A landscape with many peaks, sampled at points; each row gives a point and its height.
A climber steps from a point to the highest of its 2 nearest points, and stops where none of them is higher. Distance is the straight distance between rows; heights are no part of it.
runag: [137 126  78 140 143 167 121 143 155  86 194 155 171 130 161 147 170  88
  70 142 148 140 163  91 117 134 152  92 135 132 107  98 144  81 117 142
 125 190 106 100 124  89 143  40 175 137 135 152 127 202  91  97 124 101
  75 133 110 160 160  96 118]  height 2.06
zat: [154 155 188  85 126  84  80 169 172 118 169 107 106 127 115 116 139  88
 149 134 147 101 132 165 171  67 150 166 101  98  89 100  96 125 159 163
 137 170 140 142 221 150 127 119 103 161 130 147  96  52 119 143 158 192
 111 177 156  93 111 146 158]  height 8.65
vef: [172 117 158 128  75  83 127 156 123 162 100  95  80 123 146 137  81 116
 111 144 164 162  87 203 144  40 123 178  84  85 139 139 124 188 121 149
  88  92 184 151 118 130 100 164 102 156 100  95 110  96 194 136 120 105
 141 160 143 120  68 178 145]  height 1.21
rugud: [132 168  96 116 171 154 162 127 140 103 114 118 141 144 130 113 144 120
 133 110 145 165 110 139 124  73 163 120 140 117 118 136 143 139 102 144
  99  80 158 141 118 163 101 140 132 165 124 172 145 103 186 115 126 127
 137 150 132  66 127 121 104]  height 4.27
lumu: [166 125  61 188 128  90 155 153 152 108 163 132 106 105  99 184  94  94
 100 121 152 127 142 117  74  98  99 121 142 150 167 159 155 140  85 131
  90 154 201  79 138 141 189 128 171 116 131 129 157 147  99 109  64 120
 104  95 135 208 126  80 126]  height 2.27
Nen: [138 143 115 115 192 165 147 137 134  97  87 130 161 141  76  75 173 154
 177 114 144 115 138  92 149 136 107  98 161 112 144 126  69  98 160 107
 138  76 125 100 118 153 115 130 165 133  98 157 100 169 107  96 171 116
 156 146 133  95 155 125 111]  height 4.85
venel: [170 103 144 155  78 120 156 205 144 142 105 148  80 133 133 102  99 134
 139 136 113 194 121 162 153 122 115 159 131 119 103 111 124 170 136 146
  68  95 157 128 100 158  95 158 163 165 133  74 144  91 176 105 153 106
 143 155 132 132 130 117 155]  height 2.83
midad: [ 92 146 120  47 138 123 142 116 144 109 158 110 140 115 101 131 128 174
 164 111  93 128 147  73 104 136 132 166 182 196 159 115 132  73 110 128
 159 127 120 154 145  62 143 145 136 125 159  77 197 105 139  85 139 161
 120  96  84 137 133  95 153]  height 3.12
mol: [100 124 172 116  71  88 122 157 127 146 168  95  85 124 111 120 112  75
 124 171 120 114 127 162 135 124 172 112  99 109 136 163  96 158 148 126
 120 161 161 127 159 127 159 135  89 105 116 152  96  94 112 181  82 223
 147 156 115  96  80 175 144]  height 4.99
morag: [134  95 124 149  58 135 124 171 121 116 122 125  84 157 110 174 108 130
 144 141  94 152 174 115 131 180 105  75 115 110 104 143 112 164 134 120
 134 114 158 118  46 138 141 112 175 142 106 102 155 156 122  98  93  91
 157 148 145 157 155 137 123]  height 3.79
farab: [126  93 207  80 111 116 107  92 141 169 154 152  97  79 104 108 119 199
 163 112  72 103 142 111 124 142 101 165 148 169 132  80 165  69 102 137
 154 108  61 153 184  69  86 183 110  90 180  81 163 116 155 106 169 136
  88  41 115 160 148 117 140]  height 4.58
vap: [ 92 159  25 159 100 160 133 148 154 121 124 161 138 133 164 106 156 146
 151  92  94 153 111 103 122 172 134 142 173 116 122 115 137 115 120 131
  90 136 111 103  81 113 173 115 144 114  93 136 135 149  93 162  96  84
 178 148 122 188 117 133 152]  height 2.86
fop: [146  95 150 182 114 107  93 131 135 173 136 145 134 105 174 139 104 103
  45 172 154 148  93 167 154 135 120 107 101 105 108 107 166 146 176 127
 115 188  95 120 148 127 128 109 128 121 159 102  86 141 125 172 117 112
  95 153 120 163 118 139 171]  height 0.71
didi: [162  82  54 106 119 110 122 129 109  94 149 138 119 174 115 211 118 119
 137 108 133 108 169  90  92 141  54 165 136 135 120 121 110 178  78 140
 148 132 158 109  99 137 155 129 140 135 117  83 154 162  91  74 134  93
 172 135 153 185 149 115 103]  height 2.96
sipi: [146 109 137 163  87  80  79 148 155 152 133 165 126 116 184 135 125 102
 102 129 148 153 107 180 159 126  87 170 101  87  85  91 137 157 152 151
 113 187 128 108 157 123 158 110 120 129 129  97  96 122  97 174 132  88
 127 177 140 197  88 168 179]  height 0.72
lekan: [104  88 224  83 101 157  82 133  68 126 129 130 125 183 163 191 120 104
  87 142 119 146 125 141 129 101 160 130  60 111 101 121 138 177 120 109
 146 120  88 160 113 146  49 126  84 176 145 138 116  82 163  68 159 117
  88 152 163  66 122 141  79]  height 7.07
ferog: [117 101 141 168  84  86 153 122  62 103 134 134  86 140  87 101 107 128
 160 160 134 117 114 157 129 140 136  76  85  93 173 187  46 159 105 106
 105 103 172 110  93 150 128 155 135 123 104 115 148 170 121 115  79 128
 157 118 129 122 128 167 124]  height 2.39
Pif: [153 121  73 151 160 166 127 101 168 119 150 164 171 132 156 101 183 114
  86  96 145 112 157  83 113 170 115 131 157 178  74  39 153  73 144 132
 158 161  87 109 139  80 142  65 128 149 105 145  95 250  77 114 145 126
  93 110 112 147 172 112 132]  height 2.43
Sifaf: [170 130  52 136 147  84 142 127 114  79 162 146 112 140 104 189 119 106
 137  96 155 111 135 109  72  92  69 169 137 129 151 159 115 165  49 151
 111 141 199  90 132 157 179 147 140 135 120 115 176 149 102 104 111 118
 155 118 139 183 125  86 115]  height 2.59
pezo: [110 107 136  70 190 142 107 101  85 132  96 102 148 160 105 194 116 162
 113 125 143 163 150 102 124 114 108  96 108 163 144 117 172 143 108  90
 185  87 120 147 119 108  70 133 128 168 151 129 103 143 169  44 155  78
 151 120 136  75 114 138  86]  height 6.68
teke: [137 129 179 160 182 128 189 106  89 109 128  97 143  97  80 113 106 127
 145 113 134  71 172  89  75 139 106 116 148 173 188 192 103  83 147  90
 149 130 138 127 166 124 157 133 138 118 115 132 125 187  93 111 111 185
 113  62 115 141 170  66 118]  height 3.89
Digi: [121  95 137 147 176 120 119  80 114 115 125 161 161 122 144  86 147 137
  80 106 146  87 181 110 110 200  80 133 145 172  93 106 148  85 174 111
 194 153  65 114 157 115 161 105 104 152 103 136  99 219  63 134 136 171
 123  98 113 164 174  79 121]  height 2.81
pegap: [145 161 109 171 119 154 173 220 125 100  89 156 120 132 111  79 139  90
 103 128 153 202 144 198 136  40 172  95  88 118 131 165 136 144 119 136
  52  88 182 152 107 195 107 133 194 156 123 168 153 125 182 144 102 148
 125 186 118  84 112 128 109]  height 3.31
roni: [117 132  86 153 123 149 141 154 116  90 122 122 135 160 142 157 130  93
 122 119 128 162 159 111 130 141 114 101 131 111 131 162 115 154 123 112
 128 133 150 102  72 164 163  95 171 149 100 157 129 163 108 124 105  98
 178 174 135 128 129 113 105]  height 4.35
mida: [114  88 191  98 107 132  96  74  79 153 110 109 105 152 159 198  95 129
 108 130  98 117 118 129 116 129 131 134 116 125  94 114 170 164 117 125
 161 101 101 168 112 137  86 144  85 134 147 104 139  86 174 115 143 111
 103 114 166 100 143 139 100]  height 6.10
Vired: [138  94 186 113 101  76 123 140 110 122 173  98  78 122  93 163  94 100
 106 183 157 106 114 156 108 101 145 104  76 118 155 165  98 158  98 121
 121 135 146 144 157 124 126 159 115 124 150 115 153  92 141 109 101 148
  99 109 148 120 129 132 121]  height 1.71
koped: [148 159 176 179 191 163 187 128 105 105 135 124 124 109 120 123  97  98
 125 121 124  83 172 107  75 153  90 144 151 163 142 179 146  90 152 113
 136 124 114 122 176 176 157 111 144 150 144 150 122 163 106 123 164 195
  97  92 144 128 188  39 123]  height 4.34
Molo: [107 118 121  82 111 120 102 169 110  66 166 111 113 160 137 188 140  78
 135 128 131 124 186  93 124 140 105 130 115 127 106 164  99 161 107 111
 170 153 147 123 112 170 176 105 122 145 120 159 142 107  93 118 142 161
 180 185 136 108 125  89 116]  height 3.81
kuv: [ 86 148 144  96 154 178 111  48 127 119 119 181 157 162 185  77 156 154
 160  82  68 140  92 118 112 140 142 196 190 142  83  70 146 100  95 140
 129 106  75 158 126 117  84 102  96 132 136 105 176 131 154 139 183  83
 116  98 114 117 131 144 112]  height 3.08
Kifem: [116 112  61 135 126  90 132  94  85 160  77 123 137 134 137 137  93 167
 139 104 119 126 112 127 146 152  77 165 138 140 153 157 120 161 115 127
 138 113 121 118  97 135 129 155 124 105 106  82 119 135 132 129 133 121
 210 119 121 154  95 154 128]  height 3.98
peda: [142 146 105 155 120 188 173 194 159 126 132 126 166  92 126  79 138 124
 124 153 143 171 139 133 155 120 168  71 127 118 144 133 137  96 153 137
  67 135 121 126  82 123 110  81 217 118 139 157 116 163 140 132 125  77
  82 158 103 107 140 107 128]  height 1.55
Nul: [ 99 164 101 128  80 103 151 157 123 145 100 124 114 118 150  79 119 145
 160 113 110 143  91 161 133 129 136 183 140 114 153 171 103 158 153 125
  93  89 144 127 115 154 138 177  98 109  97 120 131  63 128 180 132 178
 207 150 113 132  93 136 140]  height 5.02
nadub: [106 155 115  85 133 125 133 122 129 100 136 103 105 135 120 114 168 148
 190 104 109  97 130 107 117 139 139 136 153 116 139 147 115 125 129 141
 164  77 131 137 131 148 152 162  93 120  98 163 143  77 132 139 135 172
 188 133 144  93 137 111 117]  height 3.90
meki: [136 124  95 116 142  89  90  73 107  99 165 171 124 147 166 174 148 106
 126 132 160  88 109 144 110  94 114 157 108  87 129 123 115 157  58 143
 133 157 122 124 133 114 162 121  86 114 142 146 146 137 108 151 128  91
 113 120 154 172 117 158  93]  height 1.96
Zirep: [ 93 143 153 141 106 163 130 119 117 154 125 119 143 126 162 113 110 130
 109 159 126 147 100 130 137 127 168 101 110 123 137 145 148 113 128 114
 125 137  90 156 112 102  89 118 130 118 138 130 134 111 156 145 129 138
  85 116 112  84 121 126 128]  height 2.38
Fovo: [175 129 170 193 144 112 109  63 134 175  75 140 121 112 122  98 139 127
 140 129 143  95 110 166 137 168 106 121 113 101  94  85 115 121 158 136
 136 141 116 106 131 141 140 128  94 121 136 133  70 146 102 191 116 112
 100 130 158 137 154 165 145]  height 3.70
Gan: [165 112 142 203 116 151 144 145 163 188 105 123 142  83 149 125 102 128
  89 151 142 133 113 133 149 156 115  91 134 120 113 101 164  97 155 134
  98 156 118 120 110 100 122 109 158 110 145 115  76 165 129 155 104  91
  84 114 121 167 151 128 166]  height 0.95
guv: [147 107 149 152 155 159 139 148 145 102 197 113 144  63 143 195 103 101
  59 167 148 105 132 104  51  95 129 111 111 162 168 157 208  87 109 112
 114 200 102 145 136  79 125  91 162 116 189 103 145 173 140 109 102 132
  63  64  87 185 142  70 148]  height 1.72
dulef: [105 148 143  81 108 185 119 111 164 132 118 103 103 129 142 120 167 157
 172  96  72 107 136  80 132 177 144 124 178 121  78  98 153 121 150 155
 163  70 122 149 117 139 134 135 105 123 111 160 145  94 137 134 129 145
 142 128 137  94 161 118 121]  height 4.37
sofu: [130 106 218 111  97 106 127 117 145 186 146 122  78  81  90  85 110 178
 159 141 100 101  93 134 147 137 134 134 130 139 166  99 131 100 125 140
 122  77  86 144 168  90  92 194  99  90 151 103 131  69 156 132 162 168
  93  53 119 114 152 129 139]  height 4.06
bodig: [114 165 124 134 193 205 132  71 130 102  77 134 159 139 126  89 190 159
 184  93 118 108 100 103 121 157 135  94 141 106 113 104 116  77 131 109
 157  71 104 130  80 133 111 119 120 138 116 188 106 179 116 122 141 102
 132 134 161  71 145 161  98]  height 4.19
rom: [116  88 153  91 189 151  98  68  82 116  95 126 168 161 142 217 134 135
  88 126 140 128 125 116  99 104 119 125 104 147 101  79 172 139  93 106
 180 117  85 144 138  96  83 123  99 173 176 137  96 166 143  57 149  44
  86 110 167 111 127 141  85]  height 5.73
das: [143 141  91  63 181  97 133 190 139  98 135 104 173 133  52 117 142 140
 117 133 170 126 154 110 189  98 162 102 126 154 163 142  90 104 148 121
 146 150 139 116 173 132 105 127 171 143 123 149 107  93 126 103 153 158
 132 136 108  86 116  89 135]  height 0.83
zam: [ 80 127 123 136 135 126 116 114  95 111 144 166 162 149 176 131 122 101
  88 172 131 142 108 125  97 119 156 134 113 140 149 171 133 110  99  96
 129 193  91 137 125 106 122 100 129 131 166 130 167 113 119 140 126 152
  97 118 101 123 109  94 122]  height 2.10
sefo: [105 135  51 135  97 108 138 142  93 151  68 144 150 137 189  84 102 184
 152  93 106 169  82 158 150 126 111 203 153 122 136 147 122 156 130 126
  96  99 109 127  89 135  95 143 121 112 102  87 139  99 153 132 174 106
 204 138 119 146  77 149 138]  height 4.45
vife: [153 119 187 118  98  73 138 126  99 157 122  85  85 135  88 139  88 101
 100 166 158 125  93 187 128  63 160 121  70 104 157 170 111 181 135 141
 100 111 162 147 147 137  90 172  98 145 113 119 104 103 170 129 101 162
 125 127 121  78  86 186 119]  height 1.45
davu: [ 77 147 105 176  76 134 110 165 146 143 121 180 133 136 191  65 161 115
 129 125 111 158  98 137 167 179 132 134 136 106 110 131 100 112 161 125
  94 168  99 109 113 130 169 108 118  90 115 146 111 119  68 198 112 117
 145 167 105 169 108 138 163]  height 2.49
gaf: [113 121 221  88  66 123  75 130  99 145 145 126 112 186 170 109 136 103
 125 121 110 146 104 164 162  78 170 174  73 102  83 109 108 144 134 130
 128 119 126 162 110 159  50 122  55 170 108 138 123  54 163 119 166 162
 106 150 146  65 101 170  96]  height 8.33
lig: [106 219  98  95 212 188 164 153 180  80 169 129 146 111 121 106 172 102
 151 108 125 123 148 122  93  85 186 136 180 167 123 142 153  81  94 150
 111 134 147 146 192 129 139  92 128 124 144 197 180 108 144 104 150 161
  83 112 120  84 138  93 117]  height 5.55
Zar: [ 96 138 134  72 126 158  66  80 130 146 155 159 135 154 188 111 172 152
 150  63  78 141 114 112 149 147 150 166 171 126  50  41 146 129 104 167
 150 131  97 142 132 141  91 101  65 116 125 137 142  82 147 133 181  86
 114 119 147 115 117 163 123]  height 3.49
lifo: [135  77 172  73  93 126  72  76 112 161 134 146 108 139 140 164 105 171
 126 113  81 129 141 114 119 127 122 154 147 145  82  62 174 118 102 138
 150 120  78 154 151 107  75 152  91 124 167  74 173  99 171  99 175  91
  88  81 149 147 135 129 113]  height 5.29
dizo: [134 120 132 173  55 126 155 224 110 135 110 151 114 145 142  88 102 107
  93 164 127 215 115 180 135 108 167 127  83 131 145 166 142 154 137 111
  58 113 145 143  81 156  78 128 160 164 129 111 154  99 154 131 127 137
 139 169  98 105 105 116 140]  height 2.89
sivit: [173 142 125  91 152 149 153 199 179 127 128  69 129  91  63 116 140 151
 129 152 153 122 162 105 174 125 148  82 144 139 140 116 122 111 188 153
 130 109 150 133 157 117 106 128 182 123 125 135 100 114 132  98 146 133
 111 139 117  97 160  98 146]  height 0.64
rogab: [ 90 180  49 153 155 164 157 108 145 115  88 150 167 114 148  75 141 155
 164 106 110 134  71 123 103 136 140 132 175 110 157 157 133 110 140  99
  83  89 116 115  91 135 163 135 133  94 102 146 158 154 110 175  93 116
 162 135 110 146 110 142 140]  height 3.23
pebu: [124 129  68  83 176 102 151 175 136 103 144 129 190 122  78 103 134 147
 121 125 135 152 164  72 142 129 142 135 155 181 182 137 108  89 144 108
 142 184 135 104 151 101 115 110 186 130 139  97 159 138 115  76 157 148
 119 119  72 129 126  70 165]  height 1.03
kevo: [136 112 198 134  90 104  96  72 168 168 144 137  62  99 131 115 128 165
 182 118  89  99 101 153 137 151 111 147 141 103 117  78 148 130 110 149
 135  78 124 128 143 115 124 177  90  93 142 116 137  79 149 175 135 128
  99  72 150 143 149 159 129]  height 3.59
gamon: [151  88 160 173 153 116 153  95 108 194 105  90 138  68  91 136  73 130
  71 163 159  91 114 130 132 173 118  75 122 162 154 139 155 126 157 108
 139 154  97 138 124 109 126 148 138 103 138  88  63 186 123 129  94 127
 116  86 101 147 142 130 161]  height 1.22
lon: [ 97 196 121  81 194 183 146  98 168  97 158 129 142 137 137 102 176 120
 159  95 117 142 119 118 116  99 166 154 186 149  88  84 141 111  85 161
 118  73 138 161 161 143 113 111  82 153 125 175 162  74 156  98 168 125
 125 123 131  69 131 113 112]  height 4.90
denu: [107 122 104 153 136 136 122 158 107  71 170 166 174 145 150 159 144  80
  72 156 145 152 162 113 119 100 164  76 105 125 150 168 124 101 110 104
 129 215 110  98 105 134 148  60 185 129 149 152 146 166 102 114 122 117
 100 146 108 145 125  86 110]  height 1.82
tem: [137 190  90 134 194 131 154 174 130  73 102 146 147 143  81 101 170 113
 121 108 177 162 150 157 141  37 144  94 118 102 136 164 107 133 102 124
  88  99 195 117 147 180  98 143 184 142 127 193 126 133 172 128 123 142
 147 151 129  59 118 124  93]  height 3.78
zule: [125 112  59 174 123 105 159 132 134 164  89 114 142 111 118 143  95 132
 109 106 131 125 134 101 116 174  82 141 156 163 142 155 151 143 143 137
 118 137 140  99 113 130 176 141 155 118 103  94 120 151  94 128  89 122
 176 120 113 205 123 103 145]  height 3.52
Bano: [102 178 112  80 158 125 145 123 147  94 153 105 141 114  88  95 167 176
 191 112 117  95 140  89 101 127 162 120 168 151 164 149  99  73 123 126
 151 101 131 139 162  86 156 150 123 122 124 147 176 103 123 113 123 178
 129 106 114 106 135  94 127]  height 3.50
zonib: [133 216  97 149 205 156 156 161 153 116 132 139 138 109 132  94 142  88
 100 129 162 131 134 163 125  75 158 135 152 155 125 148 148 102 136 150
  83 158 134 123 205 174 136 112 141 124 151 192 133 103 147 148 146 177
  88 136 139  96 137 111 117]  height 6.31
savis: [113 178 108 149 150 199 136  99 159 150  82 117 148 123 145  78 173 138
 170 119 123 113  88 141 140 145 157 100 151 102 117 118 122 113 164 130
 114  82 117 137  97 137 134 125 125  97 114 178 104 131 120 170 117 111
 119 151 136  94 127 154 129]  height 3.69
Fugur: [148 113 153 132 115 102 117 156 130 151  82  81 125 125  59  74 145 151
 156 132 144 104 131 139 198 137 121  93 111  94 136 121  43 129 212 147
 144 122 147 117 146 137 121 163 146 104  89 122  57 148 101 124 128 115
 169 162 143 118 132 187 160]  height 0.24
vek: [105 101 140 169 135 136 105  72  98 136 118 161 136 147 157 119 138 112
 106 131 122  90 144 117 116 190 102 103 119 120 100 130 119 123 145 109
 170 161  89 115 112 130 170 104  97 122 113 148  99 179  86 176 106 135
 132 123 132 141 150 134 119]  height 3.20
Sola: [115 131  92  57 191 109 143 121 119  98 115  92 161 147  72 167 132 167
 128 114 136 151 154  86 120 109 125 103 135 165 176 149 145 129 111 103
 170  93 163 130 121 109 108 152 166 159 127 119 149 133 164  65 136 119
 159 117 107  88 110 103  95]  height 7.87
Muve: [138 127  94 149 135 159 178 210 147 117 144 140 159  99 114  98 115 132
 107 144 125 169 161  91 138 141 127 125 154 156 150 145 139 103 150 128
  81 171 118 111 126 129 112  98 201 139 148 108 137 150 117 100 148 125
 103 132  82 149 146  53 152]  height 1.26
Tor: [141 112  94 178 117 142 145 148 174 104 189 142 124 102 144 195  84  91
  83 149 123 134 125  93  58 132 106 113 149 160 155 150 193 111  95 115
  97 178 149 119 128  99 152  89 162 121 154 103 160 161  96 126  80 129
  74  74 104 199 144  61 132]  height 1.97
rida: [120 117  70 119 143 117 108  32 123 123 151 160 137 147 143 162 128 149
 136 120 114  99 101 112  78 119 125 157 134 145 147  96 162 113  63 123
 149 132 101 136 125  63 146 121 105 125 146  97 181 161 126 134  95  69
 110  81 138 183 115 157 101]  height 2.30
telep: [147 137 204  97  71 107 103 158 132 111 147 120  85 153 148 120 142  92
 149 129 130 132 119 179 143  55 126 192  76  73  95 127  84 165 132 155
 129 130 156 156 164 171 103 130  81 172 103 142 121  82 137 148 153 177
 125 183 158  75  96 167 121]  height 7.41
Gimu: [144  91 126 129  61 127 118 157 132 128 138 164  82 159 146 148 109 148
 141 137  85 166 136 120 138 154  95 136 142 108  85 104 122 144  96 136
 116 130 135 122  97 130 119 130 141 130 142  76 177 116 143  98 147  93
 125 126 141 162 151 119 126]  height 3.29
divo: [156 143 126 163 172 134 151 148 123 117 114 124 135 137 126 128 112  85
 112 132 150 125 162 123 129 140  95 129 131 135 119 159 132 142 155 133
 127 137 140 100 153 172 170 102 148 145 123 147  99 141 106 143 133 158
 156 146 146 126 147  94 118]  height 4.96
Karo: [123 141 133 102 154 177 147 105 146 143 116 102 156 113 144 142 120 149
 117 124 105 130 133  79 110 139 123 137 159 169 129 124 186 105 138 130
 152 129  98 160 124  84 111 121 137 141 147 107 142 133 156 118 141 129
 116 102  98 102 157  90 137]  height 2.73
Mog: [145 114 164 118 120 132 161 196 129 138 104  87 125 121  53  83 111 137
 140 152 135 120 167 110 177 156 137  77 122 130 164 157  72 135 212 125
 138  98 150 116 126 159 101 151 171 118 102 124  95 131 118 111 149 157
 153 152 115 101 155 111 129]  height 0.44
tev: [178 123 155 163 176 100 104  35  99 146  78 145 143 141 124 178 145 107
 122 130 170  79 109 170 115 122 106 133  82  99  96  85 132 143 108 125
 164 147 124 116 106 140 144 110  84 144 134 147  60 161 112 155 112  75
 114 148 174 147 127 184 116]  height 4.26
dufo: [176 133 168 157 100  79 104 110 131 162  99 123 108 106 153 130 107 112
 140 130 157 132  86 201 145  74  90 199  75  72 116 110 104 179 123 142
 108 146 164 135 142 138 138 138 107 131 113 103  87 125 142 182 126  87
 133 164 157 150  69 196 160]  height 0.96
deka: [114 131 112  76 104 127  62 105 153 158 151 127 130 136 172 145 155 134
 113 110 117 116 134 118 173 158 159 129 134 121  71  66 140 125 147 151
 176 162  99 133 138 111 134 111  82 116 137 140 124  91 120 154 121 127
 122 152 125 136 130 142 153]  height 4.00
supub: [102  87 137 129  40  70  95 100 151 167 155 133  47 100 118 146 109 176
 190 133  89 106 102 142 148 163 104 133 130 109 149 109 123 153  94 132
 139  76 147 125 115 114 153 184  81  63 122  89 144  86 139 164  96 117
 169  92 132 167 122 197 150]  height 3.15
sanef: [162 102 142 128 186 130  87  50 113 122 109 117 165 151 112 228 154 122
 105 125 169  81 126 121 107 118 124  92  85 118  94  66 151 122  90 115
 189 121 112 119 125 102 137 112  94 152 147 170  71 182 117  95  98  68
  76 127 178 133 143 161  84]  height 4.92
fike: [112 134 102 154  83 139 142 188 123 150  89 118 144 123 122  79 122 143
 128 137 131 176 120 161 187 150 158  82 102 118 138 133  94 127 193 123
  92 120 126 112  74 117 105 125 192 110 124 126 110 129 131 122 126  87
 140 169 119 117 115 170 138]  height 1.88
raf: [120 126 107 160  94 101 117 174 149 165 125 150 128 105 131  65 122 151
 133 152 143 146  99 140 188 159 125 119 130 119 151 126  90 105 172 127
  97 151 111 107 130 104 147 148 139  87 127 115 113 118  97 160 131 139
 132 137 113 161 111 143 166]  height 2.20
gola: [153 138 127 126 137 147 131 149 142 138  73 112 125 150 134 110 149 119
 152 104 123 143 140 124 158 147  91 145 144 108  76 110 111 157 165 149
 132 102 142 111 115 179 124 137 137 145 107 130  88 124 126 138 155 110
 189 188 154 107 135 146 132]  height 5.80
nopig: [ 93  99  90  81 127  97 101  66  48  89 146 152 133 161 156 186 129 122
 136 126 138  82 126 140  76 116  98 182  95 122 167 184 105 161  52 105
 162 151 123 154 114 112 170 144  80  94 126 132 161 125 100 144 129 133
 169 112 137 156  91 130  92]  height 1.69
sadav: [112 115  98  69 157 115 114 132 100  73 159 142 139 177 126 161 168 133
 151 107 131 109 169  78 127 147  91 152 141 132 114 111  99 128  91 117
 176 143 122 109 131 127 147 121 115 157 126 135 142 145 111  91 168 126
 166 141 141 132 123 112 104]  height 3.39
bazug: [133 167 109 127 184 158 155  18 143 130 102 161 167 129 140 103 142 174
 153  93 103 120  93 121  91 125 134 172 168 147 115  51 158  91  92 139
 119 100  98 146 125  71 107 110 104 148 145 102 144 174 143 128 142  73
 110  74 123 150 136 173 115]  height 2.68
fipak: [100 128 129 101  88 175 103 148 135 145  89 102 130 157 157 141 144 148
 141 109  96 171 152 124 174 162 139 105 134 121  80 105 140 147 163 135
 158  98 135 132  84 148  96 117 138 131 115 132 116  90 151 112 137 108
 162 177 133  69 128 164 127]  height 5.04
zasa: [114 100 102 182 141 103 185 108 106 129 124 123 150  98  90 125  83 129
 129 105 127 119 151  79  85 156 100 113 154 162 205 195 104 111 145  94
 109 144 172  97 113 141 167 127 156 106  98 102 145 166  72 121  82 153
 137  85  97 182 134  79 133]  height 3.43
siso: [163  97 132 155 173 121 158 100 124 155 147  78 153  66  86 178  79 118
  53 157 173  93 142 105  92 110 126  87 119 176 190 174 182 105 135 109
 136 167 119 136 139  93 122 128 160 107 145  98 111 177 142 103  76 121
 101  70 100 164 139  99 142]  height 1.44
pim: [142 108 181 142  84 106 157 160 139 126 161  98  59 110  82 120 100 144
 153 160 113 132 115 143 122 130 148  85 110 118 168 165 121 137 111 126
 105  70 168 142 122 122 122 178 129 118 130 125 159  92 157 126 103 166
 117 100 122 100 147 109 135]  height 1.99
tuki: [150 169 150 136 136 126 118 141 169 143 137 109 116 124 148 109 132 104
 114 140 149 136 108 164 164  87 153 137 114 107 114 110 136 134 149 165
  92 148 132 126 179 147 140 121 118 133 134 158 107  72 144 173 119 152
 103 153 147 104 117 144 142]  height 7.36
vatel: [ 84 167 124 145  84 110 153 163 146 165 123 103 113  97 122  93  95 103
 123 159 115 135 109 168 121 139 172 142 141 137 153 176 128 154 165 110
  95 120 157 127 157 141 172 156 107  86 119 140 115  60 118 197 107 218
 156 135  93 130  85 121 158]  height 5.53
Giru: [123  88 187 150  49  92 108  91  83 139 128 138  51 131  99 115 118 148
 190 153  98  99 111 157 136 165 106 100  85  82 134 146  67 161 107 130
 131 103 142 128  98 131 133 172  92  96 113 111 126 148 127 137 106 136
 153 107 156 131 125 214 131]  height 2.74
dep: [111  92 166  94  84  99  69 126 126 147 162 110 119 125 150 168 116  92
  98 154 124  96 138 144 144 148 148 122  91 113  87 110 123 154 159 122
 171 176 105 134 150 124 167 113  80 120 131 123 112  82 103 158 104 179
 125 164 131 133 117 144 148]  height 4.46

Where does a climber stop that starts at each point below?
ferog -> gaf
runag -> Sola
meki -> vatel
zam -> gola
dizo -> zat

Call two points neighbours if one is among the 2 nearest of the other. Go from one point of each pair to the other, from neighbour to neighbour, staying as high as possible. Name the lowest point that can't be avoided.
gaf and Sola -> denu
gaf and gola -> venel
zat and gaf -> telep
vatel and gola -> zasa
